Each row is a point on a landscape with many valleys, with its height.
From any point a ball rolls to the lowest of the 2 points nearest to it. It stops when none of these is lower. Distance is the straight distance between rows; heights are no part of it.
(312) height 84.5: [ 0.06 -1.42  0.02  2.32 -1.13  1.25 -0.32 -0.37  0.07 -2.10  1.01  0.83
  2.86  0.18 -2.13  1.27 -3.62  2.13 -1.06  0.75  0.46 -2.81]
(391) height 70.1: [ 1.15  1.07  1.88 -1.27  0.40 -0.49 -1.56 -0.28 -1.25  1.10 -1.87  3.05
  0.38  1.89  0.81 -0.24 -2.16  2.81  1.21  1.15  0.69  1.26]
(265) height 57.8: [ 1.22  3.00 -1.46 -0.50  1.21 -0.36  0.71 -1.07  0.77  3.22  1.53 -0.82
  0.43 -1.01 -0.43 -0.98  2.35  0.49  1.14  0.43  0.04  1.41]
(25) height 48.8: [-3.58 -0.93 -3.43  1.84 -2.14  1.68 -0.21 -1.31  0.85  2.46  2.33  0.13
 -0.76 -0.96 -1.48  0.73  2.08  1.45  2.94  1.34 -0.51  2.86]
(703) height 41.5: [ 1.30  0.63 -2.12  2.04  1.81  0.46  0.61 -0.54  0.11  3.37  1.83 -1.51
 -0.28  0.68 -1.78  0.21 -1.69 -0.45  2.28  2.16 -0.41 -1.54]
(397) height 46.4: [-4.70  0.29 -3.19 -3.19  0.21 -1.92  0.96  1.62  1.68 -1.55  1.13  2.04
  0.34 -1.70  0.28 -0.65  4.98 -0.86  0.15  1.03 -0.35  3.50]
(154) height 87.4: [ 1.64 -0.95  1.27  3.06 -2.84  0.53 -0.12 -0.55 -3.09  0.39 -1.36 -2.18
  2.51 -1.74  0.72 -1.36 -2.56  2.37  1.78  1.20  2.60 -1.38]
(1034) height 74.7: [-0.14 -0.44 -0.87  3.02 -0.12 -0.05  1.00 -1.74 -2.09  1.04  1.24  2.78
  0.82 -0.29 -1.57 -0.46  0.91 -0.25 -0.10 -1.16  0.73 -0.80]
(135) height 70.8: [ 0.73 -1.43  0.88  0.04 -0.57  3.09 -0.31  1.95  0.44 -2.22 -3.32 -0.98
  1.09 -1.68  3.35 -0.55 -2.26  0.99  0.40 -1.52  0.30 -1.56]
(1293) height 49.3: [ 0.60 -0.57  1.01 -1.08  0.25  1.80 -0.52 -1.42  0.10  2.07 -2.11 -0.46
  2.21 -1.23 -0.12 -0.37 -1.20 -1.45 -1.53 -1.62  0.64 -0.42]
(1004) height 44.8: [ 2.02 -0.07 -1.33 -1.21  1.80  1.11 -0.16  2.82  1.34 -1.13 -1.18  0.01
 -1.62  0.13  1.91 -1.65 -0.44 -1.38  2.23 -0.96 -1.42 -1.98]
(350) height 75.1: [-0.78 -1.76 -0.65 -0.73  3.01 -0.53  1.59  0.87 -2.07 -1.25 -4.14 -4.35
 -1.50 -0.10  2.39  0.27 -0.09 -2.40  0.69 -0.07 -1.17  2.58]
(1375) height 75.6: [-0.88 -1.81  0.18  0.32 -0.87  0.57 -1.17  1.61 -0.04 -3.53 -2.82  0.60
 -2.59  1.21  0.20 -1.03 -2.78 -1.19  1.46 -0.56  0.83 -0.69]
(229) height 50.8: [ 0.17  1.02 -2.70  0.65  0.31 -0.90 -3.42  0.08  1.45 -1.05 -0.05  0.66
 -1.18  1.81 -0.54  2.21 -2.27 -1.60  0.48  1.28 -0.22  0.75]
(982) height 71.1: [ 1.71  1.73 -0.77  1.86 -0.62  0.37  0.59 -2.56 -0.18  1.27  2.31  3.18
  0.74  0.36 -1.32 -2.74  0.21  1.44 -1.61 -2.21 -0.35 -1.65]
(521) height 51.0: [ 1.02  1.35 -0.21 -0.91  1.46  0.06  1.18  0.49  1.74  1.22  1.14  0.73
  2.02 -1.61 -0.92 -1.19 -0.96 -0.34 -0.99 -0.01  1.48 -2.73]
(660) height 36.1: [-2.39 -1.39 -0.02 -0.90 -0.19  1.41  2.69  1.40  0.41  2.21  1.04  0.26
  1.92 -1.12  0.30  0.45  5.10  1.06  0.48  1.45 -0.17 -0.33]
(1171) height 39.9: [-0.89  0.57 -1.25  0.59  0.80 -1.30  0.14  2.67 -0.22  0.04 -0.27 -0.12
 -3.24 -1.34  1.74 -1.69  0.84 -1.37  4.21  1.77  0.27  1.30]
(721) height 81.6: [ 1.04 -0.18 -0.67  1.54  1.14 -0.60 -0.02 -0.21 -0.36  0.99  0.54  0.01
 -0.32 -2.48  0.88  0.23  1.70 -2.89  0.23 -1.12 -0.14 -0.22]
(1052) height 74.4: [ 0.10  0.21  1.18  0.35  0.18 -0.83  0.32 -1.02 -1.45  1.63 -1.06  2.62
  0.17  0.00 -0.40 -0.73  0.36  1.41  0.70 -1.38 -0.03  1.31]
(1307) height 61.6: [ 2.89 -1.99  1.97  0.82  4.29 -0.29 -0.03  0.18 -1.51 -0.33 -2.58 -1.29
 -1.85  1.26  0.95  0.26 -3.91  0.20  1.06  0.81 -0.43 -0.36]
(518) height 70.7: [-0.71  0.89  0.30 -0.44 -1.75 -0.26 -1.57 -1.00 -0.65  0.85 -1.13 -0.42
 -1.62  1.75  1.85 -0.04 -1.75 -1.71 -0.87  1.10  2.24 -0.48]
(473) height 42.5: [-0.84  1.51  0.17 -1.17  0.86  1.86  2.10 -1.46 -0.23  0.80 -1.86 -0.44
  1.57 -0.26  1.02 -1.10 -0.52  0.27 -1.18 -2.56  1.36  0.12]
(577) height 43.7: [-3.21 -0.78 -3.51  0.70 -1.70  1.52 -0.63 -0.93  0.75 -0.28  1.14  0.84
 -0.26 -0.82 -0.40  1.41  2.71 -0.21  0.85 -1.09 -1.52  2.74]
(925) height 43.5: [-1.87  0.50 -0.84  0.71  0.61 -3.07  0.29 -0.19 -0.69  1.02  1.27  2.10
 -1.80  0.89 -1.99  1.12  2.45 -1.47  0.82  1.29  0.24  2.02]
(1019) height 64.7: [ 2.41  0.58  0.97  0.82  1.03 -0.61 -0.34  1.06 -0.63 -0.12 -1.41 -2.90
 -1.33  0.15  1.04  0.16 -1.80  0.28  1.30  0.40 -0.96  0.81]
(275) height 57.2: [ 2.41 -2.92  2.62  1.22  1.79  1.07 -0.81 -0.81 -2.07 -0.09 -2.29 -1.48
 -0.68  2.15  0.77 -0.73 -6.07  1.82  0.51  1.31 -0.32 -1.83]
(236) height 52.9: [ 2.30  1.16 -1.76 -0.55 -0.58  0.43 -1.31 -0.53  0.91  0.13  0.80  1.86
  3.23 -0.59 -0.28 -0.56  3.88  1.65 -0.47 -1.08 -0.06 -0.34]
(694) height 61.7: [ 1.21 -1.05  2.76  1.52 -0.46 -0.31  0.08 -1.72 -2.39  0.17  2.00  0.69
  1.93  1.43 -0.80  0.57 -3.10  0.10 -2.45  2.68  1.48 -4.14]
(416) height 74.3: [-0.48  0.02  1.02  1.17 -0.38  0.96  1.27  0.72 -0.29 -0.99 -1.73 -1.43
 -0.15 -1.36  3.62 -0.81 -3.24  2.00  0.31 -0.50  1.55 -1.27]
(897) height 28.7: [-0.15  1.83 -2.39 -1.44 -1.70 -0.26 -1.20  0.21  1.47  2.14  3.53  2.00
 -1.15 -0.75 -0.01 -2.83  4.60  0.47  2.38  0.93  0.08  1.24]
(418) height 51.9: [-0.35 -0.61  0.55 -0.47  0.52  0.37  1.64  0.10 -0.34 -2.01 -0.13 -1.11
 -1.04  3.30 -1.38  1.31  0.61 -0.60 -1.46 -1.35 -0.62 -1.07]
(232) height 61.8: [-1.78  0.21 -0.89  1.60 -0.60  0.72 -1.24 -0.76  1.92  1.54  1.42  1.23
  2.27 -0.39 -1.23  2.35 -0.89  2.91  0.18  1.66 -0.52 -0.31]
(732) height 32.5: [-0.23  1.37 -0.31 -1.72 -0.20 -1.42 -0.97 -0.06 -0.08 -2.03  0.53  3.42
 -0.88  3.72  0.04  0.35  1.30 -0.27 -1.27  0.69  1.14 -1.10]
(876) height 76.6: [-0.69  0.20 -0.31  0.03  3.42 -1.40  2.75  1.09 -2.00 -0.14 -1.80 -2.18
 -3.19 -0.27  1.03 -0.22  0.69 -2.04  1.79 -0.66 -1.82  2.96]
(408) height 42.6: [-0.36  0.77 -1.71 -1.23  1.30 -0.37 -0.76  2.65  2.12 -0.01 -0.39 -0.28
 -2.85 -1.00  1.56 -0.12  0.24 -2.08  2.57  0.71 -2.09  0.78]
(838) height 70.9: [ 4.08 -0.20  1.08  2.73  0.68  0.47 -0.60 -0.70 -1.76 -2.97  2.00  1.66
  1.54  1.06  2.19  1.16 -3.03  1.59 -1.85 -0.34 -0.69 -4.23]
(1003) height 67.8: [ 0.14  1.58 -1.75  0.70  0.38 -0.10  1.42 -1.74  2.80  1.86  3.52  2.84
 -0.09 -0.85 -1.46 -2.28  2.34  2.00 -1.33 -2.42 -0.55 -1.46]
(1080) height 54.6: [-2.20  0.33 -0.55  0.72 -1.34  0.55  2.07  0.12  0.95 -1.58  1.53 -2.77
 -1.04  1.74 -0.81  1.23  0.94  1.09 -1.58 -0.27 -0.07 -0.98]
(84) height 63.1: [-1.35  1.39  0.16 -5.05  1.14  0.01  0.56  0.39  1.56  1.41 -2.09  1.31
  0.69 -0.34  0.02 -1.91  1.86  0.42 -0.46 -1.57 -1.38  2.55]
(161) height 66.1: [ 4.29 -1.72  1.98  2.41  2.24  0.82 -0.98 -2.90 -3.38 -1.70  0.89  1.38
  1.31  2.32  2.55  1.20 -4.75 -0.27 -2.49 -0.58 -0.85 -2.72]
(564) height 92.6: [ 4.08  1.53  1.19  1.70 -1.34  0.68  0.16 -2.07 -2.67  0.27  0.92 -1.12
  1.68 -0.28  2.50 -2.58 -1.91 -0.39 -1.68 -1.18  1.27 -3.03]
(1008) height 49.4: [ 1.34 -0.13 -0.60 -2.20  2.52  0.55  0.52  0.22 -0.44 -1.90 -1.48 -1.16
 -2.55  5.11  0.33 -0.38 -0.54 -1.82 -0.30 -0.52 -0.84 -0.59]
(918) height 54.7: [-2.75 -0.38 -0.56  3.09 -0.56  0.28  0.38 -1.04  1.02  2.87  1.94  1.24
 -0.88 -1.43 -1.13  1.35 -0.20  1.44  1.54  0.06 -0.64  0.89]
(245) height 32.8: [-1.96  2.21 -2.65 -2.96 -0.79  0.27 -0.56  0.40  3.29  0.98  1.90  0.72
 -0.55  0.88  0.02 -1.43  3.20  0.68  0.27  1.01 -0.34  0.52]
(881) height 38.9: [-0.57  2.23 -2.80 -1.29 -0.54  0.73 -2.11 -0.61  3.24  2.04  2.85  2.77
  1.71  0.98  0.02 -0.99  2.44  2.09 -0.69  1.46  1.28 -1.36]
(880) height 78.9: [ 1.13 -3.25 -0.04  2.04  0.18  0.86  0.39 -0.28 -3.43 -1.56 -2.57 -2.12
 -2.05  2.76  1.43 -0.16 -0.83 -2.61  0.17 -0.44  0.78 -1.47]
(695) height 67.5: [ 0.57 -1.93  2.67 -3.06  0.66  2.96  0.10  1.06  1.09 -2.07 -3.30 -0.65
  0.45 -0.59  1.16 -1.23 -1.99 -0.23 -0.93 -2.95 -0.54 -0.97]
(846) height 40.0: [-1.64  0.67 -0.33 -2.72 -1.80 -0.91  1.28  2.35 -0.43 -2.34 -0.87  0.47
 -0.42  0.59 -0.12 -2.11  2.75  0.69  1.74  1.26  1.77  0.56]
(1264) height 64.9: [-1.84 -0.14 -2.08  0.69 -0.16 -0.24  1.04 -0.93  2.61  0.50  3.36  2.68
  1.05 -2.56 -2.73 -1.32  2.17  0.69 -0.76 -0.86  1.08 -0.41]
(1365) height 56.0: [ 1.00  1.64  0.83 -2.87  1.87 -0.91  1.01 -0.40  0.69  1.27  0.36  1.70
  2.65 -0.72  0.23 -0.66  1.73  0.33 -3.02  0.06  1.65 -0.99]
(1206) height 39.1: [-2.52 -1.46  3.24 -2.27 -1.16 -0.89 -0.23  1.95  0.37 -1.19 -1.91  0.48
 -2.23  0.60  0.89  0.86 -0.87 -1.12 -0.62  0.54 -0.43  0.84]
(162) height 47.2: [ 3.47  0.14  0.21 -2.21  1.41  0.58 -0.49  2.35  0.55 -2.18 -0.65 -1.40
 -0.89  3.13  0.28 -0.93 -0.26  0.25  0.92  0.36 -0.18 -2.59]
(1129) height 63.9: [ 0.81 -0.38  0.31  0.81 -0.80 -1.56 -0.40  1.27  0.54 -1.07  2.12 -0.38
  2.27 -1.92 -2.81  0.93  2.53  2.26  0.84  1.29  0.45  0.96]
(228) height 47.5: [-1.18 -0.14 -2.26  0.09 -0.08 -2.40 -1.67  0.47  0.20 -1.50  0.19 -0.40
 -1.95  0.67 -1.66  1.37  0.81 -3.47  0.73  1.53 -0.58  1.59]
(1388) height 60.7: [-0.30  2.32 -0.55 -3.03  1.83 -1.27  0.92 -0.90  0.09  2.51 -0.59 -0.53
  0.87 -0.30  0.24 -1.00  3.18 -0.74 -0.20 -0.40 -0.74  3.65]
(1322) height 59.4: [-2.11 -0.48 -0.53 -1.66 -0.52 -1.25 -0.42 -1.19  2.38  1.90 -0.69  0.46
  1.47 -3.05 -3.42 -0.44  1.50 -1.20 -1.07 -1.25 -0.25  2.95]
(576) height 90.5: [ 2.28  1.82 -0.48  2.37 -1.22  1.18  0.52 -1.33 -2.74 -0.37  0.58 -0.96
  2.85 -1.20  1.32 -1.44 -1.95  1.67  0.35  0.01  1.85 -1.79]
(48) height 62.1: [-2.61 -1.26 -1.36  0.65 -0.80 -1.50  0.14 -1.64  1.39  0.36  1.74  0.99
  0.95 -1.90 -4.31  0.05  1.96 -1.75 -1.40 -0.97  0.98  1.37]
(351) height 50.7: [ 1.41 -2.90  4.14  0.56 -1.17  1.20 -1.24 -0.75 -1.68  0.24 -0.34 -0.63
 -0.10  2.79 -1.38 -0.36 -4.55  1.51 -0.51  1.33  0.29 -2.35]
(902) height 62.7: [ 0.36  2.56  0.92 -0.91 -0.27  0.02 -0.77 -2.32  1.31  3.86  1.30  2.26
  3.66 -0.20  0.86 -0.47  0.72  1.49 -2.40  1.05  1.63 -1.57]
(1056) height 77.2: [ 0.89 -2.28 -0.63  1.25 -1.44  0.13 -0.76  1.37 -2.56 -3.54 -1.32  0.03
 -1.65  2.54  0.13 -0.55  0.31 -1.95  0.86  0.15  1.36 -2.10]
(1187) height 79.7: [-1.33  1.79  1.91 -0.27 -1.73  0.53 -0.53 -1.38  0.48  0.74 -0.27  3.17
 -1.68  1.71  1.17 -0.43 -2.37  1.22 -1.81 -1.72  0.29 -1.10]
(1083) height 33.8: [-1.99 -0.16 -0.55  0.01  0.77 -0.91  1.63  1.24 -0.94  0.16 -1.23 -3.11
 -1.40  0.70 -0.66  0.30  0.07 -0.96  1.98  2.38  1.08  1.62]
(176) height 32.6: [-2.34  0.97 -2.59 -1.14  0.01  0.81  3.05  1.07  1.47 -1.07  1.06 -2.76
  0.05 -1.32 -1.06 -1.24  3.10 -0.42  0.01 -1.04 -0.34  0.88]
(304) height 64.5: [ 1.62  0.46  1.99  1.44 -0.16 -0.90 -1.87 -1.67 -2.27  2.32 -1.24  1.70
  1.24 -0.99  0.30  0.74 -4.31  2.21  0.31  1.77  0.08  1.05]
(193) height 55.2: [ 2.10  1.82  1.17 -1.22  0.42 -2.65 -0.31  0.66  1.35  0.32  2.28  0.04
 -1.78  1.35 -2.00 -0.30 -0.48 -1.11 -0.80  1.21  0.09 -0.80]
(728) height 36.2: [-3.05  2.18 -2.27 -1.53 -0.16  1.12  2.90 -1.52  0.80  0.02 -0.06 -1.51
  0.46  0.87  0.38 -0.85  1.60  0.19 -0.92 -1.65  1.03  1.22]
(447) height 42.7: [ 1.92 -1.43  4.54 -2.24 -0.98  1.52 -1.57 -2.02 -1.95  0.51 -1.67 -1.75
  1.73  2.28  0.05 -0.56 -4.56  0.33 -1.85  0.90  2.45 -1.35]
(894) height 71.4: [-1.03  2.72 -0.90  0.47 -2.30  0.44 -2.71 -2.31  0.46  2.74  0.80  1.58
 -0.52  0.85  1.54  0.20 -1.00 -0.43 -0.42  0.61  1.20  0.36]
(627) height 66.8: [ 3.76  0.24  1.81 -1.17 -0.95 -0.78 -1.60  0.43 -1.22  0.39 -1.86 -4.00
 -1.91 -0.51  1.77 -0.80 -0.16 -2.17  0.56  0.10 -0.56  1.06]
(184) height 77.6: [ 0.95 -0.16  1.18  0.55 -2.29  0.60 -0.60  1.06  0.20 -3.36  1.28  1.13
  0.69  0.72  0.68  1.91  2.28  1.71 -2.04 -1.65 -1.39 -1.49]
(434) height 71.2: [-1.95 -0.03  0.14 -0.67  0.87 -1.23  1.56  0.24  1.32 -0.56 -0.46 -2.71
  1.13 -2.47 -0.29  1.22 -1.02 -1.90 -0.82  1.81  2.72 -0.52]
(900) height 36.9: [-1.81  1.71 -2.37 -1.70 -0.85 -1.47  0.61  1.68 -0.14 -2.70  0.80  2.04
 -2.21  2.83  1.34 -0.54  2.78 -0.12  0.98  1.02  1.09  0.68]
(226) height 53.6: [ 0.64  0.08 -1.13  1.30  0.31  0.53 -2.73 -0.29  0.72 -0.72 -0.55  2.64
  1.22  0.04  0.65  1.73 -2.75  0.41  0.06 -0.34 -0.24 -0.57]
(1268) height 46.2: [ 1.03  1.46  0.04  0.52  1.80  0.21  2.26 -1.46 -0.56  2.98  1.39 -1.56
  0.83  0.15 -1.49 -1.48 -1.97 -0.17 -0.42  0.74  1.08 -1.80]
(109) height 80.6: [ 1.04 -2.37  0.51  0.95 -0.19 -0.07  0.67 -0.28 -2.11  0.92 -0.99 -2.61
 -2.34  1.09 -0.72 -0.51  0.39 -3.80  0.46  0.78  0.31 -1.00]
(598) height 82.1: [ 1.15 -0.43  1.05  0.98 -1.28 -0.09  0.57  0.01 -1.42  2.24 -0.97 -3.51
 -1.59  0.09 -0.20 -2.15 -1.09 -1.32  1.71  1.31  1.87 -1.36]
(524) height 60.0: [-2.57  0.27  0.37  0.47  1.05 -0.72  0.09 -1.25  1.27  2.65 -0.03  1.54
 -0.79 -0.16 -1.69  2.09 -0.73 -0.02 -0.88 -0.70 -2.27  2.05]
(909) height 29.8: [-2.43 -0.40 -0.65 -1.39  1.11  0.24  2.26  0.92  2.33  2.44  1.74  1.36
  0.34 -3.41  0.47 -0.85  4.49  0.14  0.61  0.11 -0.27  0.54]
(29) height 73.8: [-0.64 -2.02 -1.40 -0.24 -0.40  1.85 -1.54  2.22  0.02 -2.38 -3.87  0.33
 -0.68 -0.87  2.09  0.08 -1.13 -1.20  1.99 -0.76 -0.05 -0.39]
(476) height 52.5: [ 1.76  2.38  0.32  1.32  0.38  0.03  0.87 -2.22 -1.25  3.62  1.78 -0.91
  2.41  0.32 -0.61  0.01  0.53  2.16 -0.11  0.92 -0.09 -0.07]
(1009) height 46.7: [ 0.04  0.34 -2.19 -0.45  0.85  1.53 -2.13 -0.85  2.00 -0.53 -1.18  3.09
  3.01 -0.43  0.48  2.36 -0.23  1.07 -1.58 -1.99 -1.43  0.32]
(506) height 38.6: [-0.81  0.04  1.02  0.20  0.78 -2.53  1.70  0.33 -2.25 -0.65 -0.18 -0.16
 -2.29  1.93 -0.88 -0.08  0.86 -0.82  0.51  1.39  1.18  0.90]
(377) height 64.3: [-1.05 -0.32  4.00 -0.88  0.83 -1.01  0.57 -0.91  1.43  1.30  0.15  0.73
 -0.90 -1.11 -1.09  1.39 -2.04  0.26 -2.89 -1.13 -0.65  1.19]
(1352) height 55.9: [ 2.34 -2.57  4.20  0.77  0.64  0.55 -0.34 -0.63 -2.29  0.01 -1.16  1.30
 -0.81  0.12  1.32  0.78 -0.75 -0.36 -1.19 -2.37 -1.24 -0.25]
(163) height 83.6: [-1.23 -1.19 -1.53  2.46 -0.02  0.97  1.75  0.06 -0.83  1.64  1.33  0.83
 -0.60 -3.90  1.46  0.10  3.55 -1.62  1.31 -2.03 -0.43  0.77]
(264) height 57.6: [ 0.29  1.81  0.71  1.46 -0.99 -0.50  1.54 -0.35  0.61 -0.93  2.53 -3.28
  1.02 -0.15 -0.40  1.80  0.12  1.11 -1.98  0.73  1.04 -1.71]
(1317) height 35.5: [-2.56 -0.56 -2.17 -2.12 -0.99 -0.50  1.23  1.04  0.44 -0.12  1.37 -1.98
  0.29 -1.08 -1.59 -1.41  5.51 -1.35  0.30 -0.28 -2.81  3.29]
(1354) height 48.9: [ 2.57 -0.72  5.44  0.07 -0.04 -1.59  0.63  0.83 -0.21 -0.32  0.66 -3.10
 -1.33  0.32 -0.01  0.51 -3.74  1.12 -0.84  1.05 -0.57 -1.47]
(1125) height 52.7: [ 3.05  1.16  3.52 -0.08 -0.72 -2.22 -1.90  0.04  1.06 -0.50  2.16 -0.78
 -1.55 -0.27 -1.35  0.36 -2.83  0.05 -2.00  0.14 -0.97 -0.66]
(1149) height 79.6: [-0.94  0.20 -1.97  1.03  0.99 -1.50  0.82 -1.35 -0.64  2.03  0.19 -1.61
 -1.96 -2.16  0.74  0.25  1.90 -4.48  0.96 -0.88 -0.91  2.80]
(1369) height 70.4: [-0.96  0.31 -1.60 -1.77 -0.70  0.09 -0.87  1.18 -0.06 -0.25 -2.40 -3.62
 -0.50 -0.35  2.64 -0.04  1.47 -3.11  0.83  1.23 -0.21  1.27]
(367) height 65.1: [-0.33  0.40  1.77 -5.16  1.44  1.79  0.75  0.35  1.27 -0.65 -2.63 -0.59
  0.60  1.01  0.59 -1.18 -0.02  0.24 -1.85 -2.51 -1.11  1.45]
(340) height 37.8: [-0.35  1.04 -1.71  0.48  1.93 -0.37  1.27  0.92  0.99  2.36  0.13 -2.55
 -1.99  0.12 -1.14 -0.28 -1.04 -0.46  3.32  2.59 -0.26  0.54]
(1284) height 67.1: [-0.74 -0.54  3.32 -1.16  1.93 -0.63  1.93  1.22  1.20  0.92 -0.91 -1.45
 -0.99 -2.45 -0.40  0.55 -0.65 -1.18 -1.15 -1.03 -1.06  0.74]
(499) height 33.9: [ 0.80  0.15  2.22 -2.82 -0.01  0.94 -0.48 -2.22 -0.32 -0.76 -1.17  0.52
  1.67  2.86 -0.83 -0.56 -3.10  0.39 -2.76 -1.08  1.68 -0.77]
(237) height 57.1: [ 1.77  0.65 -2.48  0.02  0.01 -0.02 -1.09  0.84  1.95 -0.98  1.19  1.26
  0.28 -0.25 -1.68 -1.25  1.63  0.02  0.98 -0.69 -1.20 -0.80]
(611) height 57.7: [ 2.02  0.08  3.18  1.74 -1.39 -1.94 -1.52  0.02 -0.60 -0.13  1.20  1.49
  0.56 -1.52 -0.48  1.31 -2.29  2.06 -0.87  0.67 -0.34 -0.07]
(24) height 57.4: [ 1.84  0.92  0.12 -2.08  1.84 -1.04 -0.69  1.36  1.84 -0.34  0.88  2.41
 -0.95  1.26 -1.74 -0.68  1.44 -0.11 -0.04 -0.66 -1.98 -0.20]
(1274) height 24.7: [ 1.05  0.70  2.18 -2.70  0.09 -0.90 -1.84 -1.81  0.23 -1.81  0.47  3.21
  1.03  3.58  0.10  0.47 -0.34  0.42 -3.74 -1.11  1.32 -1.09]
(257) height 68.1: [-0.93 -0.33 -2.13  0.87 -1.19  0.16 -1.15  0.94  2.24  0.04  2.18  1.75
  3.13 -2.38 -2.06  0.79  1.80  3.59  1.12  2.05  0.81  0.09]
(716) height 68.6: [ 0.70  0.77  0.47 -1.04 -2.02  0.28 -2.27  0.37  0.10 -0.81 -1.53 -3.05
 -2.18  2.05  2.52 -0.44 -0.10 -3.00 -0.52 -0.08  0.42 -0.24]
(673) height 44.1: [ 0.24 -1.77  5.05 -1.46 -0.64 -1.04  0.29  1.30 -0.51 -0.99 -1.09 -0.65
 -1.55  0.71 -0.67  0.32 -2.60  1.07 -0.80  0.49  0.65  0.02]
(362) height 74.8: [ 2.45  0.62  0.85  1.46 -0.79  1.57 -0.39  0.78 -0.04 -2.95  1.21  0.91
  0.00  1.88  1.42  1.02 -1.32  2.23 -0.72 -1.35 -1.63 -2.67]
(1344) height 80.7: [-0.27 -1.46  1.72  1.30 -1.72  0.17 -0.36  1.07  0.36 -3.08  0.84  0.23
  2.08 -0.61 -1.23  2.69 -0.33  2.03 -1.95  0.13  0.54 -1.59]
(573) height 36.8: [-0.15 -2.73 -1.20  2.67  0.18  1.42 -0.04 -0.03 -1.47 -1.06 -1.49 -0.73
  0.21 -0.36  0.66  2.71  1.61 -1.73  0.33 -1.88 -2.50  0.88]
(955) height 69.2: [-2.54 -0.07  1.03 -0.52  1.81 -0.75  2.93  1.43  2.36 -0.55  0.78 -1.23
 -1.01 -2.33 -0.27  0.92 -0.06 -1.64 -1.39 -0.23  0.80 -1.28]
(1240) height 77.5: [-0.62  0.16  0.46  0.05 -0.75  1.61 -0.37  0.03  0.32 -0.90 -1.58  1.71
 -1.95  0.62  0.27 -1.52 -2.75  0.13 -0.01 -2.86 -0.23 -0.31]
(590) height 11.7: [-0.43 -0.94 -4.05  2.27 -1.49  1.85 -1.47  0.52  0.32 -2.74 -1.00 -0.16
  1.76 -1.50 -0.61  1.68  0.99  1.06  2.51 -0.74 -0.63  0.99]
(116) height 22.8: [-2.73  1.36 -2.01 -0.23 -0.79  0.01  0.90 -0.21  1.35  3.25  2.67  1.92
 -1.50 -2.34  1.07 -1.55  4.44  0.94  1.81 -0.18 -0.66  2.61]
(353) height 60.6: [ 0.98  1.41 -0.18  1.18  0.55 -2.18  2.01  0.53  1.03 -0.19  3.58 -1.86
  0.94 -1.34 -1.04  1.53  3.06  1.64 -0.59  0.91  0.39 -0.36]
(645) height 61.1: [ 3.98 -2.78  2.87  0.89  1.60  0.64 -1.11 -2.21 -3.92 -0.90 -0.75 -0.44
  0.03  2.39  1.47  0.50 -2.45 -0.36 -1.03 -1.30  0.38 -0.28]
(137) height 55.5: [-0.79 -0.58  0.38 -1.53 -0.27  0.51  0.30 -0.98  1.30  0.35 -2.03 -0.45
  3.77 -2.46 -2.93  0.28  0.60 -0.44 -2.17 -1.31  0.67  1.59]
(1000) height 88.0: [ 0.13 -0.05  1.17  1.94 -2.42 -0.14  0.03 -1.29 -0.52 -1.09  2.35  1.61
  1.64  1.26 -3.68 -0.65 -1.94  3.17 -1.26 -0.03  0.03 -2.07]
(1329) height 43.3: [-3.30  0.81 -1.71 -3.17  0.05 -1.24  1.52  2.25  0.17 -0.94 -0.91  1.28
  0.80 -1.56  1.18 -1.42  3.34 -0.18  1.58  0.84  1.54  2.49]
(430) height 68.0: [ 0.60  2.75 -0.84  0.47 -1.28  0.26 -1.54 -2.15  0.18  3.06  2.07  2.11
  1.84 -0.14  0.70 -1.08 -1.92  0.80 -0.44  1.77  1.36 -1.83]
(111) height 34.7: [-2.49 -1.57  0.67 -1.52 -0.64 -0.35 -0.97  2.72  2.54 -2.51 -0.41  0.22
 -0.82 -0.90  0.18  2.65  0.42 -1.13 -1.13 -0.03 -1.86  1.11]
(233) height 36.3: [-2.13  0.95 -2.90  0.22 -0.79 -0.71 -0.55  1.91  0.17 -1.29 -0.23  1.02
 -2.27 -2.45  0.94 -1.69  0.05  0.65  4.50  1.22  1.05  3.41]
(1038) height 50.2: [ 0.64 -2.64  2.84  1.93 -0.09 -0.80 -0.54  0.62 -2.57 -0.57 -1.33  0.06
 -1.23  0.30  0.58  2.72 -0.36 -0.17  0.21  0.06 -1.04  0.58]
(57) height 39.2: [-1.80 -0.11 -1.58 -0.66 -1.16  0.36  0.46 -0.37  0.14 -0.50  0.49 -0.91
 -0.26  1.29 -1.10  0.85  3.58  1.02 -0.49 -1.30 -2.72  2.54]
(646) height 77.9: [-1.57 -0.25 -1.03 -0.37  0.24 -0.28  0.99  0.33 -1.62  0.26 -1.12 -1.64
 -2.69 -0.75  0.56 -1.30  1.67 -3.48  1.35 -1.29 -3.68  3.88]
(805) height 43.6: [ 1.27 -1.98 -0.17  4.00  0.20  0.30 -1.05 -0.25 -0.60 -0.87  0.27  0.11
 -1.58  0.27  1.10  3.11 -1.37 -1.03 -0.17 -1.19 -2.41 -1.18]
(729) height 22.7: [-1.87 -0.85 -3.40  0.97 -0.02  1.63 -0.62  1.82  0.04 -1.82 -2.20 -2.07
  0.03 -1.92  1.04  0.76  0.05  0.42  3.61 -0.08 -1.59  2.90]
(999) height 46.3: [ 2.12  1.56 -1.85 -0.08 -1.07 -0.13 -2.10 -0.70  1.12  0.91  2.62  2.53
  3.20  0.39 -1.70 -0.69  2.44  1.93 -1.16  1.46  1.08 -2.57]
(50) height 72.6: [-1.36 -1.00 -2.45  0.75  1.42  0.33  0.60  0.83 -1.29 -1.25 -2.67 -5.17
 -0.76 -1.12  3.89  1.18  1.05 -3.15  0.83  1.40  0.85  0.46]
(455) height 56.3: [ 2.25 -1.79  3.63  0.03 -0.75 -0.48 -0.39 -0.57 -2.03  1.07  1.12  0.89
  0.61  2.14 -2.84 -0.57 -1.76  0.21 -0.95  1.25  0.85 -2.46]
(420) height 30.5: [-0.03  0.56 -2.75  1.37  1.48 -0.69  0.18  1.03 -0.88 -0.88 -1.68  0.24
 -0.02 -2.43  0.05 -0.20 -0.60  1.28  4.09 -0.28  0.44  3.40]
(1371) height 26.7: [-1.01 -1.34 -1.16  2.41 -1.78  1.68 -1.16 -0.66 -1.53  0.00 -1.21 -0.09
  1.26 -0.27  0.36  2.67  0.44  0.56  1.04  0.27 -0.65  0.95]
(957) height 39.6: [-1.31 -0.37 -0.50 -1.38  1.43  1.09 -0.02  1.54  2.54 -1.31 -0.97  1.11
  1.24 -0.41  0.25  2.32  0.37  0.61 -1.03 -0.95 -1.66  0.01]
(3) height 84.3: [ 1.52 -1.70  1.58  2.72 -0.67  0.19  0.03  0.08 -3.18  1.82 -1.22 -2.04
  0.53  1.10  0.37 -1.27 -2.76  1.05  1.60  2.77  1.92 -2.20]

For each start below, name the point where the ball stops.
(418) -> (590)
(184) -> (590)
(564) -> (590)
(982) -> (176)

Call two points neighbours if one is among the 2 nearest of the other. Go from one point of each pair to the other, from neighbour to neighbour, staying as low as possible. Name the highest point that can't be avoided.
(111) and (1083) -> (226)
(116) and (1125) -> (24)
(590) and (351) -> (257)
(1274) and (176) -> (397)
